Points on a hilly landscape, in no order, each with its height.
A ball rolls from a point to whichever of its 2 nearest points has the largest drop for the distance, and stops where none of them is lower. Distance is the straight distance between rows; heights are no part of it.
Z_725 h=439: [133  93 156 104 168 159 153 124 127 166 144 147  80 145 136  76 111 110
 130 163  67 145]
Z_483 h=515: [124 111 177  88 195  95 134  99 125 135 120 187 106 159 167  94 111 125
 139 148  95 134]
Z_149 h=282: [110  81  81 163 134 149  85 139 141 105 108 107 151  91 113 140  88 147
 116  90 117 168]
Z_116 h=295: [125 117 107 146 134 104  77 154 142  92 120 142 147 114 150 164  92 129
 138  98 126 161]
Z_533 h=121: [135 115 114 128 148 107  82 124 126 128  92 156 106 151 126  94 117 134
 153 116  88 147]
Z_197 h=682: [148 115 225  85 176  94 146  83 153  91  88 204 137 139 168 165 157 104
 130 155 147 143]
Z_766 h=208: [107  95 174 166  84 157 152 195 170 145 164 112  95 131 143  70  94  85
 101 175  98 119]
Z_779 h=523: [150 111  71 173  97 136 106 143 117 138 129  90 126 151 121  97 120 159
 127 119  97 129]
Z_430 h=477: [123 103 146  91 189 129 149  87 107 162 117 171 103 153 134  75 130 130
 136 140  91 147]
Z_781 h=481: [121 112 125 153  83 142 145 172 152  92 162 111 170  94 140 186 108 122
 110 133 169 131]
Z_997 h=459: [ 77  93 106 188 100 200 124 128 151 151 131  88 132 102  87  76 104 114
  84 140 121 128]
Z_624 h=501: [131 216 119 132  98 123  97 168 156  91 129 102 181 105 115 176 134 112
 112 128 173  93]
Z_13 h=474: [103 107 114 190  79 181 125 156 162 118 132 108 180  86  86 115 106 113
  79 140 154 134]
Z_72 h=318: [207 177 165  91 162 111  99 116 142  80  80 139 164 185 127 149 171 112
  99 169 167 118]
Z_931 h=323: [148 123 156 177  79 122 113 183 161 109 137 143 112 148 147 101 119  97
 133 154  87 147]
Z_7 h=55: [131 160 131 128 146 123  93 128 151 117  97 175 127 122 111 111 129 116
 168 122  98 130]
Z_638 h=853: [117 177 155 122 117 153 177 131 129 154 151 145 115 110 119 105 152 105
 164 161 109  96]
Z_393 h=53: [107  90  93 131 132 151 102 115 120 180  98  76  38 128 102  86 134 130
 125  67  85 163]
Z_436 h=730: [ 98 113 151  98 200  88  96  97 151  87  93 163 168 122 155 155 118 161
 131 101 143 119]
Z_663 h=594: [141 109 168  82 177 149 202  98 126 128 143 172 139 138 136 116 126 122
 127 186 120 116]
Z_388 h=460: [100  90 142 111 135 132 164 131 143  92 163 126 161  95 147 210  99 143
 124 131 164 113]
Z_73 h=567: [114 145 119 125 119 102  88 171 114 112 158 106  94 158 170 137  67 101
 102 133 113 146]
Z_362 h=476: [103  96 177  88 164 147 176 110 172  84 147 155 148  90 143 199 104 132
 136 155 147  91]
Z_240 h=145: [188 164 126 109 141 125 104 108 110 108  85 161 171 188 107 116 161 117
 100 157 163 148]
Z_712 h=157: [139 182 169  94 156 113 107 127 157  99 105 178 132 124 123 149 147  93
 153 148 129 121]
Z_822 h=308: [ 86 170 108 169  66 137 105 166 111 172 160  66  86 130 109  69 121  99
  83 123 140 123]
Z_182 h=498: [172 103  58 135 114 127 126 106  74 138 117 112 143 173 121  93 129 164
 112 115 131 157]
Z_463 h=326: [172 151  82 115 160 115 102 108 123 106  84 140 183 157 105 117 130 174
 136 122 133  96]
Z_770 h=191: [163 128  83 116 123  61  76 114  98 154  96 130  88 156 131  95 125 157
 169  87 107 153]
Z_439 h=84: [112  88 117 166 120 158 115 122 135 173  99 120  80  99 100  78 151 124
 160  94  81 159]
Z_329 h=97: [144 146 164  90 159  90 164  90 133  99 141 154 137 158 172 173 138 140
 146 161 129  68]
Z_335 h=714: [139 140 167 122  95  76 127 131 145  76 155 149 119 128 194 214 114  98
 124 140 142 111]
Z_516 h=545: [164 136 168  94 163 166 201 116 166 120 122 160 168 128 123 106 138 117
 137 199 108  96]
Z_233 h=297: [151 108  96  99 160 122 114 123 104 175 126  81  62 194 137  72 101 157
 116 103  70  98]
Z_261 h=483: [131 104 141 141 111 159 193 133 116 189 152 111  71 122 131  76 165 120
 164 137  82 116]
Z_846 h=262: [115 135 158 133 107 144 126 172 148 130 158 130  97 134 136  99  97  78
 117 168  89 135]
Z_167 h=564: [117 148 158  85 173  97 125  90 106 119 117 183 134 158 141 120 128 113
 119 136 157 152]
Z_433 h=404: [ 91 141 109 104 153 151 138  89  92 177 133 127  93 117  97  95 141 140
 146 106 121 135]
Z_134 h=741: [103 118 136 100 189 102 128  84 121 120  95 156 166 115 120 157 154 174
 144  89 166 133]
Z_54 h=488: [142 110  96 168 100 170 139 159 145  93 134 108 199 108 110 149 116 139
  93 136 154 138]
Z_797 h=400: [132 127  83 157  87 139 114 143  83 145 146 102 137 136 122 117 115 117
  74 114 168 183]
Z_317 h=499: [135  93 174  88 163 152 180 104 171  81 108 149 172 100 121 195 151 142
 132 158 163 100]
Z_85 h=395: [ 94 145 131 200  65 123 108 197 158 126 155 102 135  71 118 141 128 113
 131 102 146 135]
Z_357 h=405: [ 91 103 159 114 143 185 179 122 148 164 141 142  88  84 116  84 124  98
 141 156  88 154]
Z_494 h=355: [102 174  81 140  88 147 132 137  98 175 164  71 104 125 102  87 129 135
 120 115 128  97]
Z_953 h=642: [162 113 209  71 185 124 193  79 144 117  95 191 148 130 139 142 162 120
 137 171 146 132]
Z_27 h=516: [141 146 113 169  55 120 120 203 131 100 168  98 155 125 146 141 105 102
  82 145 167 137]
Z_144 h=424: [ 86 141 103  97 161 155 133  99 115 178 134 101  76 133 104  79 114 135
 128 120  85 101]
Z_379 h=268: [144 127  98 105 186 149 136  94 130 118 109 145 179 150 104 111 114 180
 130 132 106  88]
Z_667 h=154: [162 143 107 170  66 105 121 147 112 141 118 131 138 115 116 124 177 137
 171  99 137 136]
Z_312 h=475: [148 149 139 116 157 188 170 116 155 149 130 151 152 133 109  72 115 108
 124 192  84  99]
Z_419 h=663: [157 153 184 127 110  98 116 137 183  66 114 150 143 112 152 216 150  91
 143 141 139 108]
Z_327 h=467: [156 101  88 116 144  96 118 114  74 122 137 115 137 181 154 121 100 172
 105 123 140 152]
Z_146 h=384: [100 122 111 123 134 164 168  98  93 159 132 131 134 103  88 131 158 149
 143 110 150 140]
Z_209 h=409: [131 129 114 124 117 130 158 120  99 125 148 116 161 111 117 182 152 151
 130 108 186 139]
Z_330 h=256: [100 120 135 196  68 153 119 177 148 157 148  80  90 139 125  47 106  94
  80 152 105 125]
Z_532 h=378: [ 82  90 150 108 126 182 174 119 126 138 162 140 120 108 104 122 101 110
 109 163 134 149]
Z_16 h=462: [114 102 146 143 102 132 155 166 133 166 149  93  48 116 143 109 151 111
 168 118  75 125]
Z_355 h=399: [121 161  75 124  98 117 138 147  76 152 179  72 113 133 138 144 116 142
 115 114 152 117]
Z_467 h=438: [106 188 142 174  76 141 102 180 173 108 129 126 163  84 100 147 138  91
 115 122 165 115]
Z_293 h=277: [122 135 155 119 136  67  81 128 133  96 117 171 113 139 166 159 109 113
 147 109 126 149]
Z_880 h=443: [ 85  89 135 160  91 164 157 163 145 163 160  77  79  85 121 119 139 126
 143 101 109 134]
Z_124 h=193: [166 163  64 152  73  77  85 157 107 142 123 102 120 113 130 118 142 155
 168  78 131 131]
Z_19 h=235: [131 110 117  88 174  97 139  99  77 174 145 115  74 192 152  81 113 171
 131 120  98 111]
Z_694 h=241: [133 137  55 170  87 138  74  99 105 168  91 114 159  98  70 101 146 142
 128  74 147 155]
Z_903 h=436: [135 115 123 116 130  96 156 116 105  97 147 122 165 107 163 221 135 161
 130 109 177 115]
Z_938 h=537: [148 132 166  93 179 149 139 106 155  81  91 131 182 108  92 184 167 146
 118 147 180 111]
Z_947 h=335: [130 105 114  87 177 118 119 124 135 175 118  89  34 154 139  90 113 157
 158  86  52  95]
Z_703 h=445: [ 83 104  90 152 135 190 126 112 129 158 131  86 114 114  96  85 112 130
 102 129  91 119]
Z_98 h=348: [ 91 139 146 110 129 175 142 122 128 141 142 155 134 101  90 137 130  88
 103 142 167 164]
Z_176 h=160: [126 127 141  97 137 104 161 114  91 158 165 125  78 162 163 125 129 131
 148 144 107 109]
Z_669 h=381: [100 119 102 133 117 164 126 123  92 133 148 118 153 126 104 135 103 120
  77 130 171 173]
Z_925 h=415: [147 108  55 166  82 129  93 157  77 159 141  52  99 121 147 105 105 130
  74  88 135 172]
Z_371 h=203: [109 105 149 111 144 115 148 132 133 122 153 132  95 131 162 143 111 129
 149 136  96 112]
Z_395 h=230: [186 164 164  95 149  82 139 103 124  89 106 154 151 177 161 162 164 129
 134 159 151  90]
Z_360 h=392: [173 190  92 108 134  93 103 121 139  93  97 124 169 143 123 155 149 159
 164 113 143  78]
Z_443 h=617: [162 137 169 119 141  86 111 113 160  85  82 155 160 104 144 219 179 126
 162  99 159 114]
Z_164 h=713: [119  97 196  97 171  66 121  89 143  77  93 183 156 137 176 186 144 138
 127 115 161 136]
Z_612 h=819: [112 187 156 128  90 114 154 149 131 137 166 144 104 118 137 146 150  90
 154 151 130  99]
Z_46 h=461: [151 202 115 107 134  97 106 139 141  87 119 109 182 133 130 194 134 141
 122 124 168  75]
Z_113 h=232: [ 94 106 166 108 163 115 169 113 158 123 157 136  94  94 170 170 109 137
 183 132  88  84]
Z_826 h=585: [156 135 168  90 171  89 122  92 137  90  88 140 177 114 134 218 187 149
 120 104 205 121]
Z_249 h=769: [131 159 171 146  63  89 140 154 146 108 169 132 102 124 177 169 136  87
 164 151 114  90]
Z_205 h=114: [134 118 101 172  89 136 119 118 111 177 108 126 104 112  86  80 179 145
 172  93 109 147]
Z_269 h=192: [139 107 140 103 188 107 162 112 133  99 137 144 160 160 153 139 116 170
 131 148 113  73]
Z_911 h=238: [112  88 157 117 157  75 108 123 132 107 139 142  93 141 191 164 102 145
 145 106  99 139]
Z_654 h=254: [116 115  79 154 120 172  88  84 110 152  93 124 157 113  74  95 137 132
 115 103 142 159]
Z_764 h=281: [126 157 178 106 130 159 142 134 156 107 118 164 154 105  99 157 150  81
 115 163 164 138]
Z_12 h=421: [ 72 127 135 175  69 141 144 181 133 147 174  81 113  75 118 136 121 118
 122 116 155 125]
Z_434 h=274: [138 112 105 146 127 144 107 101  97 140  83 158 158 132  88 116 153 124
 114 109 155 198]
Z_52 h=296: [154 166 105 128 118 142 113 122 106 129 113 140 152 171  99  89 128 116
 104 153 130 136]
Z_53 h=382: [147 161 100 139 119 166 122 118 127 147 120 134 141 158  95  51 122 121
 117 163  95 102]
Z_883 h=433: [113 117  84 108 137 100 130 130  67 146 156  88  99 152 147 130  98 159
 110  99 141 145]
Z_650 h=546: [134 128 113 159  72 113 104 193 112 121 167  95 103 152 167 126  90 103
  87 137 131 153]
Z_774 h=222: [157 114  69 151 112  85  76 121  92 138  92 122 124 116 120 126 133 165
 158  68 132 171]
Z_916 h=364: [121 115 118 193  89 134  97 177 153 124 123 116 118 113 120 103 127 119
 136 114  97 147]
Z_567 h=271: [120  76  69 150 150 163  83  85 126 136  91 116 141 122  96  97 102 160
 125 102 100 158]

For each start below, name the point where the ball stops.
Z_134 | Z_146
Z_46 | Z_329
Z_124 | Z_393
Z_335 | Z_146
Z_116 | Z_176
Z_883 | Z_766
Z_779 | Z_766
Z_430 | Z_7
Z_797 | Z_7
Z_54 | Z_146

For each start below, name every point that the ball comes to, in order.
Z_182 | Z_327 > Z_883 > Z_355 > Z_494 > Z_822 > Z_330 > Z_766
Z_483 | Z_430 > Z_725 > Z_357 > Z_532 > Z_98 > Z_764 > Z_712 > Z_7
Z_249 | Z_335 > Z_419 > Z_443 > Z_826 > Z_938 > Z_317 > Z_362 > Z_388 > Z_903 > Z_209 > Z_146
Z_436 | Z_164 > Z_197 > Z_953 > Z_663 > Z_516 > Z_312 > Z_53 > Z_52 > Z_240
Z_925 | Z_797 > Z_669 > Z_98 > Z_764 > Z_712 > Z_7
